Each scene shows the same named points in several views. A view is turned or mirrored, shifted and resized as a whole, has a little noise and may leave points out.
(in the rows, 128 means zero)

Scene 1
View 1
K_512: [138 141 131 110 148 143 143 126 116 141 117 130 115 104 121 115 129 146
 107 105 124 128 152 128 145 103 107  87 125 138 116 129 138 111 167 121]
K_967: [130 131 126 111 154 126 131 137 112 157  91 125 106 120 153 114 103 174
 105 119 132 145 151 145 127 141 111  70 133 161 148 142 133 104 172 122]
K_861: [107 118 137 132 102  89 115 129 153 133 137 143 108 147 120 142 137 106
 119 161 141 137 117 150 103 103 138 140 133 117 109 130 131 130 128 155]
K_470: [105 113 119 129  95  99 118 125 128 142 129 151 121 125 124 126 141 116
 108 146 132 139 121 138 121 123 123 118 135 110 104 131 122 126 124 143]
K_164: [112 126 134 131 104 106 123 122 145 132 143 142 111 131 108 139 143 100
 115 144 132 132 120 134 114  92 131 141 128 116 103 129 131 132 129 148]
K_502: [ 96 100 117 139  80  78 111 124 137 144 134 151 119 139 126 127 147 110
 104 162 134 146 107 145 106 138 126 125 143 104 103 130 114 131 114 150]
K_727: [106 108 119 134  92  89 115 122 131 148 126 150 123 127 132 123 142 117
 107 152 134 149 116 147 116 134 123 114 133 107 105 128 118 129 123 142]
K_602: [118 137 154 125 111 115 127 128 161 120 152 136 103 139  95 151 143  91
 123 145 137 121 126 132 113  67 137 151 129 125 108 124 144 130 139 152]
K_700: [128 140 137 113 139 131 134 130 134 137 121 134 103 121 120 131 127 133
 116 124 131 132 146 136 118  96 120 111 127 140 123 134 140 115 159 135]
K_779: [119 126 118 127 104 128 140 114 120 137 134 147 129 104 111 119 147 115
 105 121 122 128 127 122 136 103 111 116 130 100  93 124 125 123 138 132]
K_38: [119 128 148 122 136 102 110 143 148 143 117 125  87 154 138 143 115 139
 117 151 143 146 136 158  93 114 140 119 131 162 142 137 137 117 156 147]
K_458: [109 116 115 129  89 107 133 108 123 137 137 156 136 109 110 117 155 105
 106 131 122 129 120 122 132 115 114 116 133  90  86 123 122 127 125 138]
K_151: [119 129 136 125 124 112 121 128 134 135 129 135 105 130 126 130 130 126
 114 135 132 133 136 142 113 106 125 116 131 132 121 131 137 122 146 144]
K_620: [139 150 139 110 142 153 150 122 126 125 131 133 119  95 104 124 132 126
 108 101 121 120 154 115 146  78 108 106 119 126 109 124 142 118 167 127]
K_774: [144 159 168 106 176 147 137 148 148 127 120 113  80 130 120 147 109 144
 126 114 136 128 164 144 116  77 127 115 119 177 145 134 159 108 186 139]
K_637: [117 134 149 126 104 112 128 126 155 119 154 135 103 136  99 149 142  86
 122 147 133 121 126 134 112  73 137 161 122 113 102 124 137 134 134 155]
K_317: [125 137 143 115 141 123 128 137 135 137 121 130 102 133 131 135 124 136
 116 129 136 137 140 142 115 103 125 111 128 144 129 133 139 117 160 141]
K_648: [109 109 120 126 116  90 116 131 125 155 114 141 106 138 149 122 123 141
 104 147 134 151 123 152 107 148 122  95 141 135 129 135 123 120 140 138]
View 2
K_774: [216 136 134  93 119  80 191  43 102 140  81 111 125  75 116 150 161 133
 116 157 168 104 135 104  71 152 109 203 119 124  64 124 184 158 130 160]
K_861: [112 141 144  81 149 117 110 117 110 116  89 157 110 138  78 108  98 130
  96 142 130 164 138 132 155 127 123 175 128 159 141 153 127 145 142 163]
K_620: [168 165  86  88 116 128 165  80 124 120  81 124 146 115 185 164 158 153
  96 123 127 121 123 120  71 122 109 147 130 145  74  90 150 155 112 123]
K_512: [183 167 112  66  98 128 187  75 124 147 100 108 135 123 177 154 129 141
 102 108 116 118 100 114  72 122 103 147 122 124  87  82 134 159 141 130]
K_700: [167 152 130  78 117 114 164  81 111 137  88 119 124 113 130 139 131 131
 105 131 134 130 120 120 106 123 112 170 127 135 101 109 147 159 142 150]
K_637: [101 149 112  93 154 125 105 123 116  98  73 155 127 138 127 127 130 151
  90 127 130 162 137 131 133 122 127 162 136 172 117 134 138 148 109 139]
K_779: [116 164  99  66 121 157 124 119 129 118  84 146 136 148 172 134 119 141
  90 103 105 158 116 134 123 104 110 132 127 160 120 100 119 146 127 123]
K_502: [ 89 155 153  54 141 143 102 138 116 130 102 166 104 172  99 103  71 124
  89 113 110 182 125 143 179 100 123 138 128 157 167 137  94 135 164 158]
K_648: [161 139 176  50 119 117 150 100  99 151 110 135  98 135  73 106  85 115
  99 137 129 147 123 125 149 124 111 166 128 129 138 136 119 146 187 182]
K_151: [147 149 138  74 128 117 149 101 114 137  97 133 114 124 112 124 112 141
  98 136 127 143 129 123 123 123 113 166 131 139 118 121 130 148 150 157]
K_164: [ 83 156 132  77 159 129  94 137 117 107  76 165 112 147  97 111  97 138
  92 127 125 180 140 136 161 123 124 158 133 168 148 145 124 142 130 151]
K_470: [117 150 136  58 125 141 124 123 117 126  97 150 112 160 126 118  84 132
  91 112 114 169 119 132 150 108 117 134 127 148 141 116 112 134 148 145]
K_458: [102 168 113  64 129 152 111 133 127 121  86 151 128 167 163 125  97 143
  84  94 101 167 116 146 140  98 111 129 133 164 140 101 108 143 134 127]
K_727: [111 156 147  50 127 139 118 122 120 132 103 151 110 163 111 111  81 126
  91 115 108 173 117 136 160 108 113 138 128 149 157 126 105 144 161 155]
K_602: [114 145 114 110 162 102 106 115 109 100  56 159 131 116 108 127 132 148
 101 147 150 158 153 128 120 128 135 186 135 167 110 154 161 150 100 148]
K_38: [176 135 177  69 120  92 156  85  99 153 107 123 104 115  63 117 109 120
 105 155 145 142 127 113 132 134 108 194 123 124 114 148 141 152 173 187]
K_967: [225 159 160  33  77 123 213  58 112 182 129  96 121 125 142 144 112 116
  99 116 114 110  94 110  90 128  88 143 119  98 104  84 123 153 191 164]
View 3
K_774: [136 154  34 161 173  89  62 146 178  92 139  57 174 118 113 193 157  77
 152 117  84 111 148 103 169 157  93  78  50  87 169  94   4 112 129  84]
K_458: [129 121 106 153 103 127 135 112 160 159 152  96  95 122 168 125 129 133
 149 136 150 110 143 131 123 105 152 139 201 143 102 124 109 112  84 135]
K_861: [118 159 101 164 143 114 138 134 124 138 132 107 138 112 129 131 109 141
 167 135  90 131 154  87 133 125 114 143 173 151 106 161  68 108 112 128]
K_502: [104 124 114 151 140 110 160 111 116 165 133 138 121 122 147 105 107 164
 162 157 123 122 164 100 132 100 123 170 200 165  91 164 115 109 104 145]
K_700: [129 119  50 148 144 100  87 122 185 120 149  65 130 130 150 169 162 100
 135 133 137 102 143 134 152 138 132  98 111  96 147  84  61 117  99 113]
K_512: [126 102  41 143 141  91  94 119 196 122 162  65 136 129 157 167 163  98
 129 137 148  91 151 143 158 128 134  97 107  87 153  64  75 122  97 110]
K_317: [127 134  56 159 165  96 100 129 156 122 140  85 151 121 128 157 141 109
 150 137 111 109 151 107 156 138 109 114 107 116 141 109  54 118 114 109]
K_164: [129 162 119 167 120 123 147 134 122 153 136 110 107 119 139 123 114 142
 166 133  95 131 151  97 124 109 123 150 200 164  99 180  79 111 104 132]
K_620: [145 136  53 155 116 115  88 133 209 123 161  43 110 125 159 176 165  85
 132 108 142 100 131 147 136 137 144  91 129  92 143  86  51 120  93 102]
K_38: [107 135  63 156 183  83 119 131 124 125 127 119 180 116 109 146 115 133
 168 153  82 120 175  79 169 136  86 132  92 130 136 136  57 115 123 119]
K_602: [146 195 102 178 125 129 122 146 155 134 133  75 120 120 127 159 125 107
 157 104  89 135 137 113 116 132 115 118 165 142 117 170  28 108 112 104]
K_151: [121 129  75 156 155 102 117 126 147 130 144  99 138 119 131 144 134 131
 153 144 115 116 153 103 148 130 122 127 131 130 135 124  68 112 110 119]
K_967: [ 97  56  20 126 186  69  90 114 166 109 144  91 170 129 144 156 159 124
 139 173 148  83 176 113 191 137 110 114  60  89 160  53 103 131 114 117]
K_637: [136 168 107 165 115 125 120 137 157 147 141  79 105 119 141 146 125 121
 155 108 107 127 141 123 122 127 131 123 180 144 117 159  60 109 103 116]
View 4
K_637: [136 175 161 170 116 133 120  84 168  83 105 146 125 116 108 109  86 122
 134 149 133 139  87 124 138 113 113  66  88 103 135 123 106 106 179 105]
K_727: [124 121 181 168 127 142 121  92 143 108 105 115 128  96 128  95 107 112
 122 160 163 153 108 163 116 120 104 111 137 127 127 134 137 128 153  76]
K_317: [122 179 158 146 118 124 139 115 112  90  96 120 131 129  94 133 102 126
 146 119 113 117  99 122 169 124 127 132 126 105 115 130 126 103 143 126]
K_470: [129 138 176 165 124 139 112  89 143 107 105 123 127 101 126  98 104 115
 129 158 157 144  98 154 112 122 112 107 126 124 136 131 128 121 159  88]
K_512: [120 194 175 122 104 137 133 133 114 105 130 136 159 136  75 142 120 105
 177 118  98 102  86 138 148 131 135 174 124 127 144  99 108 106 159 118]
K_620: [130 220 166 129  93 138 128 120 136  90 138 153 166 140  69 141 117 105
 173 121  87  98  72 128 151 123 127 147  95 115 148  92  89 100 178 125]
K_458: [137 149 186 157 106 148 109  90 162 108 126 141 140 102 116  95 107 102
 137 162 152 149  86 160 100 120 107 103 110 134 157 105 112 119 186  77]
K_164: [132 137 167 185 118 132 107  68 170  94  94 134 116  98 129  92  84 117
 118 161 164 153 101 137 128 109 104  54 101 113 127 137 127 114 174  93]
K_700: [128 188 160 143 114 135 131 116 122  93 106 128 138 137  91 136 102 120
 155 123 105 111  90 126 161 124 128 138 115 110 122 121 121 102 151 117]
K_967: [103 164 172 121 116 129 146 154  67 111 106  99 150 130  88 144 132 114
 164 109 115 101 105 150 160 136 140 216 171 128 122 128 141 113 117 114]
K_861: [132 143 159 178 132 124 122  80 145  91  86 129 109 113 128 105  84 133
 119 146 149 143 105 132 148 109 114  75 110 108 113 149 134 110 153 105]
K_774: [117 224 138 133 115 110 156 132  91  70  88 136 127 165  67 156  88 134
 168  92  73  79  96  96 216 122 142 141 111  91  98 127 117  92 136 154]
K_779: [133 166 185 147 104 145 116  96 157 106 131 145 154 113  99 110 114  94
 153 150 131 129  80 154 113 123 111 112 107 128 151  97 106 115 184  91]
K_648: [114 120 172 154 133 135 132 114 108 108  93  99 127 103 119 111 106 121
 128 143 153 138 110 159 136 122 119 149 162 127 115 145 146 115 129  92]
K_502: [134 114 180 178 130 140 114  79 153 108 101 117 122  94 145  84 102 113
 111 164 171 163 108 161 105 120 103  88 133 127 129 144 140 127 159  75]
K_38: [124 153 144 159 134 108 138 115  98  86  80 100 118 128 108 127  92 139
 129 121 133 129 112 121 182 121 126 130 140  99  88 159 151 104 121 128]
K_602: [144 192 149 170 112 123 122  78 166  68  98 150 119 130 102 116  77 127
 131 142 120 128  88 112 162 108 109  45  74  96 115 132 108  95 172 124]
View 5
K_602: [132 144 129 134 112  90 141 138 140 122 131 139 142 167 125 103 104 151
 132 140 134  89 118 145 143 128 127 112 150 111 165 131  95 155 142 121]
K_502: [104 127 116 109 133 123 133 150 155 131 104 100 138 155 144 125 119 125
 131 160 120 142 110 107 139 113 149 109 116 137 135 126 130 115 123 108]
K_151: [125 139 132 129 124 113 131 149 135 121 142 133 124 139 127 121 108 128
 122 151 119 114 125 136 131 128 134 129 123 125 150 141 114 119 134 135]
K_620: [121 169 168 135 106  91 118 131 109 112 160 155 126 124 105 116  98 132
 133 122 113 109 149 178 114 133 117 161 122 133 145 142 103 147 132 117]
K_470: [107 136 130 114 129 114 129 142 141 130 120 113 132 150 133 126 113 125
 133 154 120 137 120 127 131 117 137 123 115 138 134 128 121 120 120 107]
K_967: [123 141 152 141 132 133 116 150 111 119 177 145  90  92 106 132 102 103
 105 159 101 128 144 142 108 134 127 165 102 149 137 163 124  85 141 169]
K_648: [117 124 125 120 140 134 129 157 140 128 135 116 107 125 131 127 116 113
 113 165 112 132 127 117 130 123 144 129 106 141 145 144 126  92 128 142]
K_38: [130 123 119 132 136 128 140 158 149 128 135 129 116 144 131 115 113 130
 114 162 128 106 112 119 143 127 135 108 134 121 159 151 116 108 139 161]
K_637: [118 148 134 127 114  98 136 137 137 122 123 128 145 160 124 113 105 143
 132 136 128 106 121 145 140 122 129 119 132 125 151 127 103 154 133 109]
K_512: [120 160 168 136 119 110 120 136 108 116 164 154 111 112 109 125  99 122
 124 137 105 120 147 163 115 135 121 164 109 141 143 148 112 122 132 135]
K_779: [104 160 151 118 118 100 122 130 125 121 128 127 134 137 123 125 109 127
 139 133 116 131 136 148 122 122 128 146 112 142 131 124 115 137 122  94]
K_700: [128 147 148 137 119 109 129 141 121 118 156 148 116 125 116 118  99 128
 122 146 114 107 136 152 126 134 124 142 126 129 153 148 108 127 140 141]
K_727: [103 127 123 114 130 123 131 148 143 131 116 109 130 142 136 126 119 122
 130 159 117 140 119 113 132 116 143 120 109 140 133 126 126 114 122 111]
K_317: [129 141 143 138 123 107 133 148 123 117 155 144 114 129 114 122 106 131
 115 148 116 105 131 147 131 131 123 133 126 124 156 153 111 120 138 150]
K_774: [151 143 157 159 118 107 133 145 116 113 183 176 107 123  98 112  95 137
 107 144 119  78 141 169 125 142 113 144 144 114 174 169  99 128 155 176]

In a view up to two points have been moved. Name them for each view, in the order of its rows, or write none.
view 1: K_164, K_637
view 2: K_648
view 3: K_700
view 4: none
view 5: K_38

Scene 2
View 1
K_852: [135 166 159 125 158 143 117 119 130 121 130 156 129  95 128 129 123 132
 104 131 149 134 137  99 108 108 121  90 130 133 128 106 135 103 129 102]
K_737: [128 146 154 130 140 138 124 140 137 107 128 144 131 105 127 131 129 136
  96 127 142 122 135 107 117 119 123 103 125 127 126 118 131 109 133  92]
K_996: [135 154 142 111 150 155 133 123 137 104 133 162 118 103 133 131 135 123
  82 124 168 124 131 116 122 105 120  79 122 131 123 127 141 110 115  95]
K_349: [134 137 139 122 150 147 135 141 144  80 146 131 121 107 132 137 145 130
  68 137 169 118 126 119 132 110 121 107 119 129 119 134 142 107 113  76]
K_218: [141 154 147 131 191 147 113 129 140  75 152 111 122  95 131 136 154 129
  64 159 181 137 128 105 124  91 119 126 119 131 114 129 154  88 105  71]
K_225: [119 164 191 156 148 111  99 130 130 143 113 139 145  90 122 120 102 138
 138 146 102 140 146  80  89 125 133 125 142 119 140  83 122 103 152 100]
K_323: [134 132 132 127 162 147 136 147 152  57 156 113 121 108 131 143 161 127
  50 149 183 111 128 125 138 104 117 125 115 130 110 147 151 102 106  62]
K_578: [155 174 152 120 222 156 111  97 129  96 159 138 113  84 133 126 155 126
  73 158 197 159 124  97 115  73 117 104 120 131 119 123 166  78  92  83]
K_377: [119 116 138 135 108 136 140 170 149  79 131 122 131 123 133 142 140 136
  73 130 143  90 136 124 135 135 129 123 121 124 124 136 129 121 138  81]
K_280: [124 147 152 131 133 139 123 141 142 110 127 143 132 103 126 133 124 135
 102 130 137 118 135 107 116 124 124 106 128 126 129 114 126 112 137  94]
K_424: [126 119 133 127 113 146 146 164 153  75 133 128 123 121 135 150 147 136
  64 122 155  87 130 130 139 131 121 108 118 130 116 144 135 122 126  83]
K_745: [123 166 174 131 124 134 120 125 128 150 103 172 138  97 128 125 101 137
 136 119 112 127 143  94  98 131 131  83 135 127 139  87 116 116 150 117]
K_371: [120 158 164 123 117 144 133 122 131 144 111 177 128 105 128 125 108 135
 123 111 125 122 141 104 105 128 123  75 130 127 131 104 120 126 144 111]
K_170: [119 148 171 149 137 116 105 145 138 115 123 127 139  98 126 126 118 138
 118 145 119 123 143  94 105 128 131 134 131 124 132 104 127 104 148  93]
View 2
K_737: [110 153 149 103 112 127 108 112 140 145 135 111 136 119 122 112 170 133
 128  86 132 120 133 114 113 137 110 143 132 120 141 126 115 129 144 130]
K_377: [ 90 190 140  96 129 146 102 130 129 172 154 108 152 147 148 147 186 129
 121  69 131 104 117 101 115 177 113 124 130  83 111 104 112 117 161 124]
K_996: [123 153 169  94 108 124 110 116 142 153 130 117 126 118 121 108 149 129
 139  98 160 137 132 133 128 114 128 142 114 125 130 123 152 129 174 118]
K_852: [117 138 149 109 108 123 106 107 139 137 129 116 135 103 117 101 166 134
 123  95 122 128 144 117 109 121 106 150 141 133 160 138 107 122 139 136]
K_323: [104 193 171  91 109 145  78 194 113 162 144 124 139 138 120 147 165 104
 107 100 152 141 126 118 137 176 126 147 144 109 127 134 134 101 199  92]
K_349: [107 175 167  93 112 136  97 158 125 156 143 115 134 133 122 127 164 119
 118  92 152 135 128 117 127 153 120 141 136 113 126 121 131 112 183 107]
K_578: [133 141 202 103  85 124  74 189 123 124 123 133 122  93  81 103 139  95
 114 127 155 181 159 144 144 119 128 175 160 160 175 156 141 107 195  98]
K_225: [113 108 134 123  99 113 124  67 149 117 125 115 145  93 106  80 190 145
 133  88  81 108 159 108  90 108  91 150 162 143 183 142  72 130  91 158]
K_371: [122 136 143 103 120 115 138  44 160 143 123 109 127 105 131  83 167 156
 154  80 129 110 134 122 100  98 109 137 112 126 134 112 125 148 128 156]
K_745: [118 124 125 107 120 115 148  23 161 145 122 101 136 107 137  82 173 170
 152  76 110  98 132 118  93  97 101 132 109 124 140 106 113 151 102 163]
View 3
K_371: [134 157 119 135  91 118 115  89 128 148 118 121 138 116 127 109 131 148
 115 143 107 146  98 142 136 123 117 127 150 115 127 115 135 124 107 154]
K_424: [152 130 141 136  98 141 106 138 119 133 115 122 126 159 136 158 122 144
 108 127  98 125 136 121 116 126 116 106 158 146 152 144 127 148 163 140]
K_218: [154 124 156 114 131 145 118 138 127 102 113  86 120 140 151 134 122 133
 128 129 125 134 158  99 136 120 118 101 100 156 130 132 132 152 133 141]
K_578: [148 124 159 111 136 138 107 132 127  88 123  75 117 122 161 118 137 116
 140 137 131 139 157 103 152 113 116 105  75 155 117 112 146 151 112 151]
K_737: [145 141 134 128 106 128 118 114 129 135 117 111 134 131 136 119 122 141
 121 133 109 140 125 120 131 130 117 112 135 137 129 128 132 138 122 145]
K_349: [151 127 143 124 108 139 111 132 122 115 115 104 123 147 145 142 126 135
 122 129 113 132 140 115 132 121 115 104 129 149 135 133 132 151 145 142]
K_323: [154 115 154 119 114 148 106 146 121 108 113  96 119 152 151 155 125 133
 119 124 110 128 158 102 127 123 117  99 125 162 145 139 132 155 159 136]
K_996: [141 137 136 132 102 129 101 114 121 119 131 104 120 130 151 139 135 133
 125 136 113 135 123 131 138 113 117 112 128 138 132 117 142 139 125 152]
K_225: [131 162 117 121 113 109 145  77 141 166 102 114 162 107 106  65 107 155
 114 148 117 163 107 119 127 146 118 133 132 107 107 131 117 116  80 143]
K_745: [133 162 117 129 102 117 125  82 136 153 110 120 146 112 125  92 124 155
 115 148 109 151  97 138 135 130 119 128 142 109 117 116 128 119  92 151]
K_280: [142 144 130 125 104 127 119 108 127 141 113 114 138 133 128 119 119 143
 116 135 112 142 120 124 126 128 117 119 142 133 129 132 129 133 125 146]
K_377: [150 129 135 133  95 140 118 129 123 143 107 123 131 155 126 149 112 156
 111 128 100 130 131 120 115 130 119 106 164 142 145 149 121 145 157 136]
K_170: [143 145 130 122 115 129 140 104 134 150  99 107 149 129 115  98 109 151
 116 137 110 144 131 110 123 143 118 118 133 126 117 143 119 135 116 137]
K_852: [142 143 134 121 115 127 125 107 131 131 115 103 137 122 133 108 121 144
 121 143 116 144 129 117 133 131 119 117 123 131 123 130 130 139 112 148]
View 4
K_225: [143 153 135  89 137 128  91 164 158 148 123 119  88 118  97 102 141 134
 147 111  93 109 139 128 104 138 111 135 121 106 146 134 154 131 155 125]
K_323: [109 121  88 113  90 112 151 110 141 110 130 123 125  97 115 189 113 141
 147 133 121 146 139 153 157 110 190 116 143 133 127  97  65 148 148 143]
K_349: [116 125 104 112 101 111 136 118 143 117 135 126 123 109 118 178 117 131
 143 135 117 148 140 149 158 123 167 116 135 132 134 108  85 148 148 154]
K_424: [109 137 103 118  96 100 136 111 129 119 147 126 136 116 105 183 111 111
 121 156 107 175 156 135 153 124 170 129 126 135 114 109  98 156 153 149]
K_170: [135 141 130  91 127 121 103 154 148 137 129 124  99 117 107 126 131 135
 147 121 105 124 140 135 124 136 129 127 125 117 140 126 134 137 152 140]
K_996: [118 118 119 113 110 112 120 141 138 123 132 136 119 113 128 158 123 128
 144 137 126 151 140 140 162 142 134 111 140 129 150 126 100 160 143 174]
K_218: [119 115  97 104 101 132 138 125 157 113 119 117 110  96 121 168 119 153
 161 113 126 119 127 163 144 114 183 110 148 129 144 108  73 136 145 136]
K_377: [119 150 103 115  99 102 130 115 127 123 146 124 125 113  92 174 108 114
 119 150  94 171 159 130 141 115 166 133 122 126 104 108 113 146 160 137]
K_745: [137 142 147  99 136 120  90 166 141 149 134 140 103 129 112 112 142 119
 135 128 102 137 145 122 128 160  91 124 121 118 147 141 163 147 151 160]
K_280: [125 136 123 105 118 112 108 140 139 130 138 127 117 117 106 145 124 121
 135 135 107 145 146 135 132 136 137 126 129 123 132 121 125 144 150 148]
K_578: [120  95 106 103 112 137 130 138 166 110 112 124 104  97 142 158 125 169
 183 100 144 103 114 168 162 126 161  96 158 125 179 116  61 141 136 156]

In a view up to two points have been moved. Name them for each view, in the order of its rows, or write none.
view 1: K_852
view 2: K_745
view 3: K_225
view 4: K_170

Scene 3
View 1
K_891: [113 134 128 141 151 105 139 155 125 163 131 148 138 118 138 117 106 144
 120 137 115 140 137 130 106 126 162 120 137 149 131 130 114 118 156 156]
K_212: [109 120 121 133 167 127 123 133 123 156 129 159 120 134 131 122 101 155
 136 151 116 144 126 131  99 127 157 108 128 149 143 146 122 113 143 133]
K_950: [134 140 127 124 141 101 177 152 143 153 157 123 166 136 175  99 123  99
 101 123 113 129 143 144 115 133 153 145 126 149 119 104 104 127 149 163]
K_350: [120 138 127 137 150 102 166 157 113 122 151 129 176 126 156 119 124 102
 116 125 106 128 143 137 126 136 152 136 130 131 122 111 106 114 158 143]
K_110: [121 134 126 133 150 109 147 150 134 165 139 145 143 125 151 110 109 135
 115 135 115 137 136 136 105 126 158 127 133 154 130 122 114 122 151 155]
K_961: [123 135 126 129 151 106 159 149 131 144 150 134 158 134 160 110 118 113
 113 131 110 133 139 141 114 130 154 135 127 145 127 115 108 119 151 151]
K_406: [102 128 125 147 159 115 119 152 116 167 117 166 124 112 121 126  94 166
 132 148 115 145 132 121  99 122 166 104 140 150 140 144 120 112 157 146]
K_11: [122 132 125 130 154 109 153 147 129 146 144 138 149 134 155 114 115 122
 117 133 113 134 137 136 111 131 156 129 128 146 130 122 112 120 149 147]
K_267: [123 133 126 131 151 108 158 151 130 146 147 135 154 129 159 113 117 117
 115 131 112 135 139 138 113 132 154 134 128 145 127 117 109 119 151 152]
K_552: [114 128 123 137 156 113 141 148 124 151 137 146 143 128 143 120 111 135
 124 139 114 137 134 135 109 130 156 123 130 143 133 130 113 115 151 144]
K_473: [114 130 123 138 161 112 146 148 106 122 143 142 161 131 143 128 116 116
 127 135 108 133 135 134 120 135 153 128 128 129 131 125 110 110 153 132]
K_89: [116 125 121 133 162 118 147 140 121 135 141 144 146 137 146 121 114 124
 126 140 112 137 134 136 111 133 153 123 125 139 134 129 114 115 147 133]
View 2
K_552: [130 123 129 114 138 118 121 139 140 122 120  98 122 158 122 133 158 119
 137 108 110 123 164 110 126 112 138 118 139 127 125 152 136 144  95 123]
K_961: [119 115 138 123 132 109 115 142 139 126 132  73 100 169 122 115 175 106
 130  97  97 126 160 118 113 118 150 144 121 110 115 157 123 149  89 114]
K_212: [143 139 119 108 145 128 127 131 142 131  99 116 143 137 112 155 136 135
 139 116 120 120 154 103 136 100 124  89 148 137 136 150 155 132  99 126]
K_89: [131 121 134 118 133 118 120 146 143 132 129  90 114 154 124 127 164 115
 130 111 104 125 160 114 119 118 141 129 127 121 126 158 126 152  92 124]
K_891: [121 120 126 105 139 111 116 136 142 101 115 108 121 169 123 131 161 122
 149  95 113 125 173 101 134 109 132 120 147 129 122 141 141 133  92 122]
K_110: [117 121 127 106 141 103 115 126 138 103 109  97 116 174 117 127 159 120
 151  85 111 127 165 105 135 102 134 123 146 124 116 140 140 128  94 118]
K_11: [132 125 134 119 135 116 122 138 142 136 125  80 113 154 115 128 161 115
 128 106  99 121 156 116 114 113 145 129 129 118 123 160 129 145  96 117]
K_267: [121 115 137 120 134 109 117 141 142 123 132  80 101 166 126 119 171 109
 132  96 100 126 161 117 116 116 151 142 124 115 115 156 126 147  91 117]
K_473: [134 114 139 119 126 125 121 163 150 137 143  96 123 150 133 128 174 113
 121 123 103 126 168 114 113 133 145 128 130 124 133 166 121 163  92 131]
K_950: [108 111 143 128 132  96 110 131 137 122 135  51  79 185 119  98 179  97
 132  79  88 125 152 123 108 115 162 170 109  97  98 159 113 147  88 100]
K_350: [123 104 146 121 122 113 114 163 147 128 157  78 100 168 137 110 188 100
 123 110  96 130 171 118 108 138 157 156 119 113 121 164 109 169  88 125]
View 3
K_11: [137 137 124 120 144 138 113 132 121 155 135 147 132 122 141 130 130 105
 128 127 138 114 129 140 124 142 133 115 124 132 114 132 123 108 132 121]
K_110: [132 141 126 117 144 142 107 134 116 148 129 150 123 130 145 139 131 110
 132 128 135 117 123 130 115 140 127 120 118 129 121 127 125 100 128 117]
K_961: [136 143 126 119 149 147 111 131 116 154 131 141 134 121 145 127 130 114
 128 124 139 110 124 133 124 147 125 111 124 135 110 128 121 100 140 123]
K_350: [139 145 126 124 160 150 115 134 114 150 127 135 134 112 144 117 129 121
 129 125 141 101 122 140 141 155 124 105 129 143 109 126 123 101 146 129]
K_212: [137 121 120 127 136 115 114 136 129 144 139 158 116 123 135 147 129  95
 132 137 128 124 126 152 126 127 140 131 120 124 134 136 134 129 109 116]
K_89: [138 136 123 123 148 138 113 134 120 151 133 145 129 120 141 130 130 109
 129 128 137 111 126 141 131 143 130 115 123 134 117 130 126 110 131 122]
K_406: [134 127 123 128 143 121 106 141 121 132 128 159 100 130 142 154 128 105
 138 140 123 122 117 142 123 129 130 132 115 128 142 127 140 118 108 113]
K_891: [133 137 125 123 148 137 106 136 116 139 127 151 113 129 145 143 130 111
 135 132 131 116 119 134 121 139 125 123 118 131 129 125 132 104 124 118]
K_473: [140 136 124 129 153 135 118 135 121 148 132 142 127 113 138 125 129 113
 130 130 137 105 125 149 144 147 131 112 127 139 117 132 127 116 134 127]
K_950: [135 150 130 111 150 162 107 129 110 160 129 135 142 125 148 123 131 117
 127 119 144 108 126 124 117 154 123 106 123 136 101 126 114  85 151 124]
K_552: [137 135 124 123 146 135 110 135 120 146 132 149 121 124 141 136 131 108
 131 130 134 114 123 140 126 140 131 119 121 131 123 129 129 110 127 120]
View 4
K_961: [134 138 131 131 121 133 152 134 131 126 128 109 118 111 140 158 121 127
 146 119 122 158 139 142 122 115 125 143 144 131 139 153 118 127 128 121]
K_267: [134 139 130 134 120 132 150 134 131 124 127 111 117 113 138 157 123 125
 145 119 124 153 137 143 122 117 125 142 142 129 137 150 120 128 126 120]
K_110: [133 143 126 140 121 131 143 125 126 120 129 120 114 119 133 155 125 124
 138 116 133 146 133 143 124 122 122 141 141 127 133 142 126 137 121 116]
K_552: [132 147 127 132 121 127 144 132 127 118 127 116 113 118 130 158 133 126
 134 122 129 140 135 136 130 127 118 137 138 124 136 146 120 126 118 117]
K_350: [137 133 135 126 116 136 155 145 142 125 125  97 115 100 143 164 130 128
 150 121 115 159 137 141 128 113 128 143 143 128 146 158 119 117 130 133]
K_406: [134 156 125 142 121 121 130 124 123 104 128 123 104 126 117 161 148 123
 123 122 141 118 126 132 137 139 110 132 131 115 134 128 128 137 109 113]
K_891: [133 146 126 141 120 130 138 127 129 114 130 117 110 117 129 157 135 123
 136 117 135 137 130 140 130 127 120 140 138 123 135 139 128 136 119 118]
K_11: [132 145 127 126 124 126 151 133 126 123 127 115 116 118 135 159 124 127
 137 124 124 149 140 137 126 124 120 138 142 130 138 152 114 123 125 116]
K_89: [134 143 130 128 122 127 149 136 128 121 125 110 116 116 134 160 129 128
 139 123 125 148 138 137 127 123 119 137 140 127 138 152 115 122 124 121]

In a view up to two points have been moved. Name them for each view, in the order of its rows, or write none.
view 1: K_11, K_89
view 2: K_110
view 3: K_212
view 4: none
